Points on a hilly landscape, in no order, each with its height.
From any point a climber steps to the highest of the 2 points nearest to it. It stops when none of these is higher. Distance is the straight distance between rows; heights are no part of it.
rusa: [138  81 132 114 138 157 146 168 121 110 121 137 146 105 119 149 134  98
 130 161 217 115 170 101 102 130 143 135  96 149 105  98 142 147 166 140
  94 103 170 141 106  75 103 164 150 123 117  89 115 152 156 161 131 147
 194 133  64]  height 7.37
donaz: [112 117 123 118 135 120 127  91 149 167 134 100 101 160 147  88 134 137
 109  78  82 151  99 109 146 108 142 159 103 149  97 105 124  57 145  75
 163 121 131 122 145 156 197 119 149 193 103 135 117 112 140 118 116  99
 130 140 180]  height 3.55
pude: [117  95 105 137 111 142  97  75 145 123 127  77 152 130 143 144 101 174
 180  66 119  87 138 114 133 157 149 147  96 161 141 170 130 136 122  96
 164 137  66 148 173  99 131 182 104 157 151 106 166  89  90 113  91  80
 146 154 197]  height 2.47
pofa: [ 91 118 150 151 160 173 166 180 100 130 116 150 152 126 194 113 146 157
 111 149 152 120 189 133 104 146 158 124 160 114 137 100 105 158 110 139
  88  59 145 142  68 127 145 110 125 125 117 109  84 146 179  83 130 138
  75 108  60]  height 6.98
zesis: [137  76  86 140 105 193 156 134 105 145 134 126 129 133 212 114 182 121
  86 141 168  76 184 123  78 163 179 139 121 168 112  98 126 134 165 122
 122  73 140 161 105  83 147 155 184 104 126 145  86 139 172 128 116 144
 170 131  63]  height 0.74
Vem: [144 100 159 109 156 128 144 164 122  78 124 165 149  96 112 150 116 117
 125 175 212 148 138  99 126 123 112 116  91 128 105  93 138 121 144 157
  99 145 168 118  98 110  93 149 140 133  98  75  98 145 152 170 151 177
 166 126  59]  height 6.68
tiven: [123  91 117 154  95 143 140  73 140 148 132 100 124 112 157 103 107 141
 112  99  50 124 153 169 106 132 140  96 114  96 160 156 151 126 103  96
 161 115  52 123 142 103 132 125  73 135 151 156 126 136 103  80 122 122
 106 118 198]  height 3.71
tup: [114 150 158 126 145  93 120 182 135 123 131 144 128 108 121 162 114 116
 163 115 177 116 137 142 126 146 128 129 106 112  99 145 114 176 130 129
 119  94 140 141 135 114 133 165  99 100 127 109 129 166 117 117 117 101
 115 112 125]  height 4.07
sisos: [158 150 119 139  51  77 171 112  93 125 154 157  75 129 131 139 163  77
  86 130  67 131 134 142 141 141 100  88 194  95 153 166 119 124 125 101
 175 183 118 116 129 178 102  62 118 106 142 173 139 175  65 145  96  95
 106 114 152]  height 2.39
nifid: [129  76 119 134 132 156 116 161 130 108 127 119 147 111 106 157 142  99
 163 138 178  80 130 106 107 124 141 132 113 164 109 126 137 166 143 145
  89 111 155 179 121  77 101 187 148 139 152  96 126 127 131 159 115 157
 178 139  73]  height 6.57
nugam: [123 161 113 116 131 140  99 106 148 107 117  69 124 147  99 138  89 124
 147 126 100 156  98 101 169 115 101 177 140 114 145 119  96 105 112 117
 109 172 116 138 122 148 125  77 146 152 148 123 182  89  86 150 129  96
 151 146 177]  height 7.02
pite: [146 150 127 110 155 144 101 124 147  89 114  89 136 140  81 137 105 123
 135 140 126 166  91  98 160 101  92 157 122 116 137 103 104  97 122 139
  86 185 139 129 103 161 131  72 163 145 138 106 170  93 106 178 155 135
 149 138 134]  height 7.54
Gesog: [144 129 147  83 141  90 108 142 128  85 140 196 146 100  79 148  76 164
 118 159 147 134 105 120 173  94 104 102 133  76 109  97 126 159 185 172
 140 197 147  89  99  90  91 177 144 108 116  98 144 124 114 192 173 157
 148 101  87]  height 5.80
tet: [113 123 119 124 100 110  87  75 156 148 123 112 139 124 114 125  77 187
 182  78 113 110 131 122 124 132 147 139  78 137 154 174 145 146 117 109
 156 124  58 101 189 117 131 173  73 132 146 113 182 123 107 100 117  61
 126 141 207]  height 2.74
bipo: [120  57  77 122 145 183 100  95 142 116 106  70 157 136 138 157 117 139
 163 109 114  69 162  99 128 141 165 135 134 169 135 143 143 158 142 126
 147 125  92 158 153  42 124 194 158 150 160 102 147  64 123 144 115 112
 188 163 154]  height 5.10
Liram: [132 113 104 189 108 168 134 150 103 132 131 138 145 124 158 152 171 118
 121 134 175  55 138 150  90 154 127 140 165 179 105 146 111 201 130 105
 102  64 139 198 130 105 112 187 118 140 163 140  92 148 126 131  97 172
 119 109  52]  height 7.87
daser: [146 130 148 197 152 151 133 108 139 143 132  87 143 109 156 104 200 133
 128 130 134  84 111 131 123 130 111 158 154 145 149 146 115 140 115 106
 112 103 148 184 100 197 164  84 109 181 171 155  97 119  97 114  90 170
 118 112 116]  height 7.50
mogu: [106 148 169 120 125  81  98 180 140  81 153 194 106 117  89 168  91  95
 155 162 177 139  67 151 133 153  76 130 128 100  82 165 118 164 144 140
  92 142 165 123 123 127  64 158 119 110 120  94 138 159 117 154 121 148
 107 123  92]  height 4.72
Fub: [103 168 109 109 122 113 128 128 105 192  95 165 126 150  89  78 103 142
 111 132  59 171 155 145 124  81 162  90 122 151 131  94 153 116 129 147
 164 114 109  57 167 107 161 113 101  91  94 148 114 136 167  74 187 115
 106 160 154]  height 2.07
rero: [110 159 136 126 137 113 107 146 120 170 109 134 152 130 122 125  95 155
 175 130 168 100 168 126  85  96 162  96 106 147 145 148 145 170 142 129
 129  63 111  79 153  97 180 154  65  66 128 110 129 169 174  68 143 103
 115 145 137]  height 2.45
Sude: [155  73 139 127 165 157 106 117 147  80 156  90 187 124  84 128 107 170
 176 111 154 124  97  86 134 111  92 164 135 143 173 105 144  82 112 101
  78 200 137 169 136 109  96 148 199 147 139  88 153  42 138 189 131 174
 179 126 126]  height 3.12
mor: [105 143 161 119 143  93 107 206 130 104 146 173 135 109  91 173 104 108
 165 139 200 120 114 140 127 153 114 137 110 113  80 155 123 193 160 120
  97  97 170 143 134 106  94 183 102 107 132  66 133 166 127 140 100 121
 132 118  98]  height 4.37
Ronir: [140 161 151  92 126  71 112 153 113 104 118 192 126 110  75 160  92 124
 110 167 132 159  97 149 163 125  95  99 153  84  89 139 126 175 170 184
 137 194 169  82 103  88  65 157 145  82 122 132 152 145 103 183 164 133
 105 116 102]  height 5.39
bitu: [130 127 136 119 178 153 103 116 157 128  70  47 164 140 104  84 143 102
 131 125 108 145 132  89 130 123 150 167 119 144 136 107 133  78 139 104
  74 102 154 152  91 166 195  93 141 182 127  88 132  98 132 114 123 139
 122 161 142]  height 7.61
tiret: [122 146 167 156 141 122 139 151 150 114 146 128 101 119 133 139 156 103
 131 149 162 132 109 132 128 146 109 151 134 120 117 128  99 127 114 144
 110 116 141 149  94 196 139  74 134 139 142 153 115 137 116 127 118 150
  99 106  91]  height 7.06
Sok: [129 190 142 123 118  72 142 144 124 203 141 167  97 160 127 113 128 174
 129 128 155 144 135 140 129  96 168 117 107 148 100 156 143 109 136 118
 181  76 118  80 179 171 172 101 104 112 100 147 128 153 178  84 146  91
 102 115 108]  height 3.08
met: [169 107 164 113 176 126 126 140 140  91 126  97 163 126  90 127 122 131
 148 115 202 142 116  70 145 117 126 140  68 161 128 102 134  79 152 134
  95 172 157 148 121 143 128 130 173 163 117  42 151 112 151 187 147 156
 179 125  87]  height 2.62
Disek: [104 109 147 150 143 157 126 135 121 114 128 133 121  97 160 135 139  90
 108 158  95 129 132 162 109 132 118 121 164  83 150  89 113 147 101 173
  95 118 123 137 100 111 106 117 123 114 151 170  81 125 116  88 124 181
 102 122 142]  height 7.40
ges: [138  87  81 157  99 153  98  66 142 142 110  87 167 122 158 145 133 156
 163  79 120  61 144 124 120 159 143 119 111 189 129 191 142 139 117  86
 160 112  53 178 168 104 162 177  81 173 163 112 145 107  86 113 108 103
 137 142 162]  height 2.22
belat: [161 159 148  92 172 117 128 144 141 112 100 117 138 135 103 125 113 147
 116 136 180 166 124  98 158 125 143 132  66 133 102  92 128  92 170 166
 137 154 152 120 123 158 149 128 162 155  96  68 136 125 147 161 163 126
 164 131 110]  height 2.42
papo: [125 165 143 108 123  88  99 152 137 128 125 162 118 116  81 174  87 104
 164 133 119 148 113 139 178 133 113 131 150  73 121 157 108 178 127 156
 106 160 128 121 135 104  89 125  95  96 148 129 163 138  73 146 158  83
 115 110 157]  height 4.73
mefug: [ 94  94 141 139 143 186 158 194  95 110 103 160 164 110 168 127 139 119
 112 169 172 109 196 123  89 143 153 131 159 131 128  77 123 172 124 148
  60  64 166 138  77 101  93 147 136 124 122  98  85 151 174 105 121 160
 110 128  49]  height 7.77
vivi: [133 130 103 112 126 154 130  99 139 119 138  93 101 151 136  89 136  92
  74 133  67 169  93 121 144 111 107 140 138 125 128  81 118  59 117 138
 138 167 137 120  99 178 151  68 181 163 117 156 116 104 125 145 123 144
 138 164 138]  height 5.92
sofud: [125 168 126  97 164 138 113 137 162 139  66  86 147 142  81 104 115 123
 144 130 103 171 138 101 153 108 134 153 109 116 128 107 124  94 143 129
 108 117 140 114 104 144 180  91 127 148 116 100 144 112 130 132 165 111
 134 149 160]  height 7.01
Fati: [ 97 137 141 136 155 155 154 165 122 129 116 135 132 123 168 106 139 136
 115 150 125 134 186 144 112 141 154 116 139  99 137  88 108 117 120 154
 116  83 132 127  95 125 163 107 122 105 106 132  82 139 161  91 143 137
  90 131 105]  height 6.41
mir: [101  89 138 140 128 183 148 176 103 102 102 166 163 109 124 127 153 105
 125 183 183  96 165 120  79 126 141 149 151 151 137  93 147 160 118 148
  45  76 184 141  92 109  58 167 136 146 125 108  90 145 171 131 110 200
 138 132  29]  height 7.00
geb: [163 124 114  95 166 164 101  92 143  89 101  63 156 143  98  98  97 131
  98 143 104 182 109  86 148  92  97 152 134 113 146  69 121  56 132 125
  79 192 142 116  92 142 138 101 175 157 114  99 147  69 135 175 158 162
 150 155 135]  height 7.03
Navut: [138 160 129 104  93  79  93 123 146 146 126 150 122 117  87 148  80 129
 174  99 107 137 128 136 160 139 133 140 131  86 156 181 129 162  99 134
 127 147  77 108 173 113  91 125  63 101 150 139 200 137  70 125 147  41
 115 104 189]  height 4.36
muv: [129  61  94 135 125 163  97 124 138 104 157  96 141 133 114 169 122 128
 179 107 155  65 116 105 128 124 149 144 122 173 111 144 129 175 139 135
 121 143 117 190 152  57  92 205 168 138 171  98 150  90 122 168 114 123
 190 143 110]  height 5.77
Vozel: [131 141 124 133  62  89 105  72 166 192 133 122 115 129 109  94  89 172
 169  86  96 124 112 125 120 103 134 141  85 146 150 165 151 126 120  83
 161 123  62  99 188 154 145 127  67 155 147 140 201 149 101 100 121  63
 105 116 186]  height 2.99
tuz: [146  72 143 116 149 138 129 155 132  60 133 157 194 100  70 140 135 127
 170 147 159 129  90  85 138  94 105 138 123 115 158 124 161  96 116 122
  60 182 165 138  93 119  77 154 155 168  99  85 114  92 142 179 166 214
 182  87  74]  height 5.33
dasas: [115  95 155 141 121 114 102 146 137  78 160 152 117 114 113 159 129 104
 163 137 163 126  53 122 107 135  71 133 113 128 118 137 123 131  92 150
  90 162 146 157 111 154  86 145 160 139 113 134 119 125 120 144 117 180
 132 114 106]  height 6.05
zapob: [137 202  91 102  74  85 115 125 109 127  96 127 125 150  72 158 112 126
 137 116  96 161 114 101 187 113 107 146 155 122 141 135 109 130 123 130
 154 199 132 112 151 169 111  74 138 119 125 136 200 132  64 160 121  58
 143 146 171]  height 2.06
rit: [113 126 124 162 107 147 152 102 129 155 131 120 142 114 155  89 109 143
 130 128  67 125 176 174  85 107 154  75 138  96 174 146 134 133 103 111
 137  91  71 103 132  80 143 104  48  93 143 156 112 146 132  54 147 129
  67 125 159]  height 3.37
Kos: [123 131 183 191 139 149 170 117 114 148 182 128  74 141 189 119 203 159
 100 171 152 127 132 165 122 158  89 134 170  95 120 170 102 142 108 106
 130 124 155 128 110 188 115  69 127 148 132 151  90 147 137 139 103 139
  86  75  85]  height 5.61
pil: [112  99 144 142 156 161 133 151 131 115 115 116 137 106 163 118 156 109
 114 157 141 120 156 122 104 142 144 123 127 121 138  71 121 117 118 166
  94 102 149 147  99 129 139 124 148 129 129 131  79 124 141 113 121 174
 127 142 104]  height 5.87
zus: [117 142 116 116 128 104 150 123 117 122 149 147  78 133 153 131 126 113
  88 121  99 141 131 172 134 147 139  91 110 102 115 102 118 124 135 159
 184 139 121 116 136 125 130 150 140  85  96 152 108 155 125 132 131 127
 113 131 146]  height 1.55
zer: [111 123 103 120 108 118  92 100 127 183 111 112 152 143 121 139 113 164
 167  82 150  84 129  96  95 112 164 119  67 185 127 157 153 140 155  99
 161  86 104  98 181 107 193 184 108 116 129 100 145 154 158  92 123  94
 161 150 169]  height 1.73
Fibe: [159 162 135 144  74  79 199 121  80 136 165 173  61 139 144 114 177 116
  77 128  78 139 162 173 128 157 112  68 198  97 133 174 135 116 139 101
 194 163 141  95 135 159  96  85 107  85 121 175 118 168 100 137 110  97
  77 100 133]  height 2.54
pofin: [119 122 103 113 120 165 127  86 129 127 121  77 108 138 143 105 120  89
  84 131  36 159 110 132 147 116 111 144 154 102 156  91 122  85  99 130
 131 148  98 123 100 136 132  79 149 157 147 164 127 102  98 108 120 141
 145 158 183]  height 6.30
leb: [138 127 134 136 130 149 150 106 138 124 172 116  69 144 164  95 183 113
  76 148 101 154  98 142 136 129 113 128 134 122 113 117 119  55 130 129
 152 155 141 118 112 206 158  61 175 164 121 164  97 112 140 148 108 153
 131 142 109]  height 5.64
Zuza: [136 175 143 104 134  86 152 139 140 202 130 165  94 162 116 102 166 169
 116 121 143 165 115 121 153  93 166 150 113 156  71 150 144  70 149 103
 183  97 130  94 172 191 185  66 129 165  98 149 117 123 178 109 138  87
 109 122 121]  height 3.24
paf: [109 158  99 111 102 109 168 121  87 168 126 181 100 149 109  75 127 135
  82 117  30 162 171 169 129 100 167  79 141 133 128 107 147 107 127 138
 188 130 125  80 152 113 143 102 106  74  95 175 100 136 153  80 160 119
  93 151 151]  height 1.93
fut: [135 169 162 127 136  99 133 162 155 101 130 140 105 127  86 155 132  91
 153 152 177 156  90 123 147 140 102 156 120 134  99 137 103 133 120 155
  96 141 145 145  97 195 131  55 137 134 135 129 148 141 103 155 138 124
 113 112  91]  height 7.56
nez: [136 127 134 127  88 121  96 118 146 133 112 128 137  97 113 150  86 109
 162 111  91 131 133 146 148 137 138 148 144  81 158 187 124 162  81 118
 110 141  58 128 135 112  97  88  52 127 173 154 182 129  65 108 134  67
 109 106 185]  height 4.06
Gez: [142  97 127 170 139 154 111 104 143 124 125  76 146 110 155 128 171 119
 142 101 121  78 107 117 127 141 121 140 133 167 144 138 120 137 110 122
 120 123 120 199 125 152 146 141 130 174 176 137 116 109  94 109  93 160
 141 138 132]  height 6.75
serog: [132  93 124 130 154 147  95 103 141  88 158  89 135 127 113 148  81 168
 160 126 125 138  89 109 150 117  87 153 134 113 157  97 118 100 116 132
 113 204 106 143 133 104  85 132 179 128 143 114 151  50 109 165 122 151
 168 151 174]  height 3.44
siz: [130 146 121 160 111 121 130 131 104 175 134 138 160 140 171 123 107 170
 154 113 185  77 166 130  70 112 159  91 115 168 140 164 129 178 158  92
 134  51 105  86 148  95 173 157  55  63 142 114 127 179 174  71 128 106
  91 133 113]  height 2.69
topod: [128 122  95 102 120 138 169 158  67 162 166 189 116 146 220 118 140 168
  70 124 181 135 171 133  91 165 156 123 106 123 115 120 129 144 181 102
 161  55 126 108 115  98 147 152 146  46  87 120  92 161 217  93 116  99
 137 117 103]  height 1.10
tozi: [119 166 151 110 116  81 106 167 121 110 126 190 110 112  82 170  90  79
 134 169 127 150  94 162 152 141  89 115 172  85  97 157 115 169 144 163
 102 166 158 106 110 101  60 135 112  89 134 138 139 151  98 157 149 128
  87 121 116]  height 5.08
sekit: [138 212 100  93  99  74 101 153 115 161  75 142 148 140  50 151 119 135
 151 121 106 171 140 110 189 108 119 126 145 119 137 147 131 146 122 146
 146 159 135  90 147 155 125  85 108  97 118 133 191 134  85 139 166  68
 132 128 160]  height 1.92
dagud: [158 107 156  89 157 111 129 142 133  69 138 171 156  97  94 145  95 155
 128 149 183 133 122  91 162  94 105 107 102 112 119  86 138 118 167 154
 120 192 149 103  99 108 104 162 148 134 101  73 130 124 137 192 178 170
 179 112  71]  height 6.22
vetaf: [125 110 178 207 120 128 148 110 121 127 193 141  86 128 179 121 184 129
 106 160 141 108  90 165 101 153  58 130 171 101 134 162 113 172 103 105
 126 133 151 138 121 169  93 107 129 150 141 182  83 151 122 136  85 188
  90  74 102]  height 6.02
suv: [152 216 126  91 125  48 107 176 107 158  98 156 127 130  58 149 108 141
 137 129 132 164 133 142 173 135 118 104 138 117 109 157 144 166 131 173
 157 146 150  82 146 137 109 134 123  76 104 136 169 148  91 140 169  71
 122 106 125]  height 1.79
fad: [118 131  84 112 106 109 169  99  97 134 157 164  74 143 153  96 115 134
  60 105  53 127 155 186 113 132 167  69 112 102 121 109 140 123 131 127
 195 123 113  98 167 102 139 161 113  67 100 166  99 158 147  94 148 123
 114 124 179]  height 1.74
Zefu: [126 150 137 150 109  86 129 114 155 180 144 118 121 130 150 122 133 162
 152  88 142 100 126 141 122 119 150 120  79 137 117 173 128 119 135  88
 166  96 109 121 169 154 184 135  84 130 123 134 140 168 129 101 113  93
 113 110 152]  height 3.43
Nege: [134  95  62 145  88 164 113  74 129 169 109 105 161 135 155 146 138 148
 153  81 133  58 152 116  92 137 162 103  98 199 121 181 145 141 151  86
 165  84  67 145 168  78 185 189  99 117 150 126 131 145 137 112 124 103
 150 151 153]  height 1.98
fise: [146 127 151 149 174 152 116 119 150 115 101  66 156 123 127  91 182 100
 116 131 135 114 110 105 119 125 134 169 132 155 152 112 121 102 118 125
  75 100 158 176  88 203 177  74 141 178 158 123 118 100 124 118 102 170
 121 144 112]  height 8.38
Rov: [129 147 142 120 138 112 144 118 159 175 132 121  94 152 142  97 166 144
 115 102 120 149 110 119 152 110 152 157 104 141  78 136 123  54 153  85
 165 107 140 119 142 187 198  78 135 183 107 140 114 119 156 126 119 100
 120 128 143]  height 3.38
neve: [113  85 141 110 115 113 118 169 134  70 168 184 168 111  69 157 105 130
 174 153 185 123  73 108 133 116  88 117 111 106 119 148 154 129 141 121
  90 172 167 136 106 104  59 187 147 142  92  61 125 122 141 181 143 194
 181  99  60]  height 5.69
bopu: [117  85 116 109 139 154 120  99 117 114 113 122 103 113 134 156  93 101
  97 146  55 141 131 166 155 129 129 107 152  68 154 102 123 132 108 179
 130 164  89 113 108  75  85 128 126 103 147 153 120  99 100 114 141 148
 127 142 202]  height 6.23
ramuf: [121  90  96 110 122 136 141  67 106  97 146 120  69 129 147 144  91 116
  71 117  44 128 122 172 141 146 139  92 126  85 140  90 121 119 112 167
 173 177  87 118 135  85  79 159 153  91 128 151 121 115 108 116 130 144
 132 139 210]  height 5.71
laza: [120 101 141 139 147 141 111 134 150 114 128  92 127 112 143 146 140 111
 142 118 135 111 119 115 123 139 123 125 104 131 128 106 115 123 120 151
 116 130 135 163 115 133 134 146 147 135 142 119 116 117 113 126 112 151
 144 143 135]  height 6.10
rito: [144 175 135 107 130 115 119 150 144  92 107 127 132 134  62 157 122  99
 137 152 151 166  91 102 165 110  90 143 129 128 113 124 104 117 121 159
  93 185 151 129 100 180 127  41 149 136 137 119 170 125 100 188 163 125
 133 129  97]  height 8.05
vib: [128 202 142 105 136  59 172 167  97 121 148 202  91 137 146 141 111 115
  69 145 145 146 135 181 125 177 117  99 160 124  94 151 123 158 137 149
 186 111 148  87 139 127  87 144 140  70 105 155 132 170 139 135 122  86
  59 109  94]  height 1.52
Lag: [114 165 131 104 155 110 176 175  89 111 160 219 109 130 189 141 104 132
  50 159 170 144 148 170 107 169 120 112 147 105  97 122 112 170 140 130
 161  81 146  94 114 116  92 148 152  72  99 115 113 167 184 120 124  99
  62 118  78]  height 1.38
fes: [155  85 147 129 165 144 113 129 147  94 151  83 175 137  76 126 116 157
 185  99 180 101 116  74 142 111 130 153 101 172 148 109 139 101 150 111
  92 180 151 177 140  97 114 159 189 156 149  46 176  77 137 198 136 149
 189 130 100]  height 2.86
lumun: [144 194 134 124 100  78 200 149  75 162 160 193  80 159 148 109 162 160
  89 129 110 161 166 170 140 145 136  78 184 117 124 172 141 121 129 114
 195 121 142  77 144 159 107  92  96  81 102 165 124 153 155 113 123  78
  53 107  90]  height 2.71
Pezi: [118 112 166 169 122 110 124 123 142 106 178 138  90 114 155 143 155 100
 128 137 149 116  75 140 111 148  79 128 137 120 124 136 108 141 104 133
 118 137 134 154 117 175 115 121 144 138 139 171 108 143 110 130  98 171
 112 102 104]  height 6.55
Varum: [146  91  80 164 142 198 118 105 131 132  85  98 152 127 160 133 172 106
 135 133 131  47 157 128 105 136 158 127 159 197 125 139 134 165 124 127
 112  77  98 209 153  84 152 177 127 163 164 145 106 112 114 121 129 155
 158 137 104]  height 0.33
zulel: [121  99 154 129 133 127 110 158 135  56 138 149 169 115  70 138 145 109
 188 140 172 137  38 104 112 114  81 161 116 132 142 152 143 116  93 136
  51 165 166 162  97 167  79 125 152 162 106 108 124 106 128 159 139 193
 156  98  98]  height 5.67
Geteb: [129  75 103 120 152 174 105  78 133 103 138  45 131 142 151 117  93 150
 121 112  91 142 109 108 130 128 108 145 126 134 160  64 130  74 119 130
 133 180 108 140 133  94 105 159 188 148 128 112 132  48 135 140 100 159
 168 173 187]  height 3.78
lun: [139 100  94 104 107 157 163 155  91 160 143 162 124 133 203 121 157 132
  86 129 190 121 185 122  85 175 171 138  95 147 105  97 138 131 192 126
 148  62 133 126 106  81 142 157 170  66  91 125  93 153 196 110 117 106
 181 132  97]  height 0.95
matuf: [146 149 139 162  71  72 125  91 162 216 159 129 104 135 134  93 119 171
 155 101 127 111 121 151 108  91 140 111  86 140 133 186 151 126 140  72
 167 111  95  97 194 163 162 115  55 140 136 143 165 175 124 108 123  81
  94  96 152]  height 3.22
tusu: [136  77 147 135 156 171 131 149 128  89  93 138 181 101  96 115 167  94
 152 163 161 107 127  94  97 104 137 144 133 155 161 101 161 124 107 167
  39 116 184 159 101 116  81 146 140 169 131 120  91 111 151 146 121 217
 158 133  64]  height 6.28
vidu: [128 149 150 159 111  85 130 133 151 141 155 128 112 103 147 146 119 119
 152  99 136 108 127 156 128 150 123 121 115 106 122 170 113 155 112 104
 140 112 107 140 148 138 138 139  77 110 139 149 139 171  94 110 114  92
  89  86 143]  height 3.73
Seg: [116  85 128 159 109 156 119 146 121 104 133 137 139 107 131 149 169  99
 144 136 165  79  99 131  80 135 115 135 139 167 120 129 132 170 109 142
  90 107 155 188 126 109  92 186 138 146 155 142  97 128 138 130  87 195
 144 127  65]  height 6.84
Temi: [137 131 173 172 136 159 157 108 127 138 175 109  66 141 181 104 216 150
  92 161 142 135 108 146 131 140 104 143 144 108 113 150 113  83 122 114
 140 137 148 131 118 212 150  57 148 168 135 161  91 121 143 145  98 153
 122 104  96]  height 5.38
vozuf: [113 156 120 119 143 122 176 166  83 136 163 185 107 144 205 124 119 158
  75 133 154 133 167 165 106 155 144 105 131  99 116 126 112 151 133 116
 162  68 130  97 124 112 142 140 121  63  93 130 103 165 192  99 126  99
  83 108  95]  height 1.25
kivo: [144 203 139 102 126  47 137 165 121 140 132 173  94 137 110 152 110 118
 114 129 151 154 120 161 149 162 119 109 129 124  94 156 127 159 133 165
 172 131 144  99 149 145 110 143 134  81  99 149 148 170 108 135 132  79
 100 105 114]  height 1.65
mosa: [133 157 125 105 121  75 170 118 108 136 169 166  55 155 165 127 146 144
  65 132 133 148 107 168 139 150 155  98 103 124  81 137 132 111 165 146
 217 140 139 109 158 167 131 142 168 107  88 160 113 158 146 146 112 100
 121 123 118]  height 1.40
bem: [156  89 131 115 178 169 107 107 153  95 103  79 164 116 125  97 145  99
 108 143 120 151 110  93 116 110 107 139 118 131 168  73 136  75 101 153
  64 155 155 142  89 148 133 105 173 158 126 118 112  84 145 139 132 190
 152 154 120]  height 6.54
niz: [151  86 150 131 170 171 128 129 140  79  93 130 181 102 111 102 169  90
 125 155 141 135 110  98  93 102 106 150 128 136 177  83 145 100  84 170
  43 142 175 144  88 149 107 107 153 159 122 142  84  97 152 132 125 217
 147 133 100]  height 6.17
vak: [114 129 127 175 123 131 150 135 111 144 143 130 152 117 178 118 118 158
 137 117 135  96 180 158  85 126 147  89 137 109 149 151 120 164 109  97
 129  64 105 112 128  85 151 144  56  78 133 139 104 165 150  73 126 119
  65 110 124]  height 3.03
fil: [124 193  89  85 112 125 120 134 126 156  57 107 146 156  64 108 120 121
 109 120  67 197 135  98 175  92 120 144 147 130 114  98 130  94 132 128
 142 143 143  92 121 147 168  68 128 145 107 133 154 109 121 142 167  90
 129 162 165]  height 6.58
nabe: [132 192 146 141 109  97 171 152 127 176 145 159  98 147 139 117 147 140
 130 124 126 148 160 161 143 125 136 111 149 109 124 157 117 114 120 113
 169 101 123 102 136 169 151  78  80 104 108 164 131 155 143 106 135  90
  74 104 103]  height 2.88
pafub: [114 121 128 134 130 157 125 113 128 126 115 105 118 109 142 134 127  81
 105 144  62 143 129 156 135 125 117 128 158  81 157 108 114 127  94 151
 116 131  94 134  98 123 120  87 118 126 159 175 113 117  92  92 133 144
 122 132 172]  height 6.80
vusab: [138 176 114 122  64  82 140 129 117 136 124 145 101 129 109 158 135  76
 117 122  86 145 128 127 158 131 107 118 167 107 146 154 105 130 112 126
 157 171 113 124 134 177 117  63 113 111 134 166 168 159  64 140 112  77
 114 126 156]  height 2.23
fen: [106 161 162 123 144  94  95 173 159 121 120 142 145 105  64 161 108 110
 209 133 146 128 116 133 171 123 135 159 133  88 118 173 118 194 120 126
  70 120 135 149 116 124 114 110  64 118 164 102 157 144  77 122 151  90
 114 106 140]  height 4.38
Nabap: [113  94 112 116 142 147 113  82 143 149 114  66 130 158 152  91 124 129
 116  82  87 140 111  86 125 129 151 153 103 162 110  84 129  60 148  84
 144 123 137 145 137 119 184 156 170 190 104 105 114  94 151 117 107 118
 142 161 180]  height 3.77
Roz: [105  70  94 119 134 176 115  76 131 123 120  48 128 145 168 111 112 140
 115  96  73 128 128 100 123 141 142 136 111 153 138  73 135  86 136 111
 155 141 110 141 147  80 139 186 175 160 121 104 124  75 141 117  99 138
 165 175 196]  height 4.08
buvu: [124 180  96 108  99 120 116  90 140 134 110  75 119 168  88 110  82 132
 149 101  84 173 105  89 168 107 111 197 141 136 129 117 111  89 117  79
 142 156 111 119 154 152 147  85 125 174 119 136 189  98  89 136 119  58
 147 144 197]  height 6.52
vatud: [111 161  98  96 107 113 116  84 133 176  89 112 127 169  69  90  90 134
 128  96  60 190 116  87 155  90 118 171 140 161 120  99 139  84 117  88
 149 129 117  80 152 130 173  97 112 167 107 149 158 106 126 123 159  69
 126 152 198]  height 6.19
Zur: [108  54  92 127 135 184 105  79 134 120  90  59 155 125 168 134 118 140
 136  96  64 100 157 125 124 152 153 128 141 150 155 130 153 127 112 121
 149 127  73 137 136  70 129 173 121 164 155 118 122  69 114  97  96 136
 158 167 192]  height 4.54
letor: [ 99 156 121 105 150 125 106 138 122 173  93 141 137 135 105 107  88 146
 142 144 101 142 165 133 109  86 162  82 108 119 148 112 152 144 137 152
 142  91 106  60 159  82 168 153  90  72 100 114 119 145 172  78 180 111
 130 155 164]  height 2.21
kida: [142  86  92 166 128 200 139 114 116 135 110 111 143 129 196 103 197 115
  98 143 146  55 165 130  83 142 163 131 148 187 132 100 128 146 134 135
 109  76 147 189 126  94 153 156 165 146 150 157  86 124 149 129 115 175
 154 135  68]  height 0.54
nuzus: [120  67 112 154 118 160 116  91 130 122 110  86 156  94 174 141 126 132
 127  99  81  97 160 154 116 149 144 104 132 121 153 155 145 158 100 124
 144 114  60 151 137  89 122 159  84 138 170 142 111 110  97  85 105 138
 123 132 185]  height 4.09

For each start below, name the point where the climber stops.
Temi | Disek
Kos | rito
tup | rusa
Nege | rusa
fen | rusa
zesis | Roz
zulel | rito
Navut | rusa
sekit | Roz
nabe | Roz
met | Roz
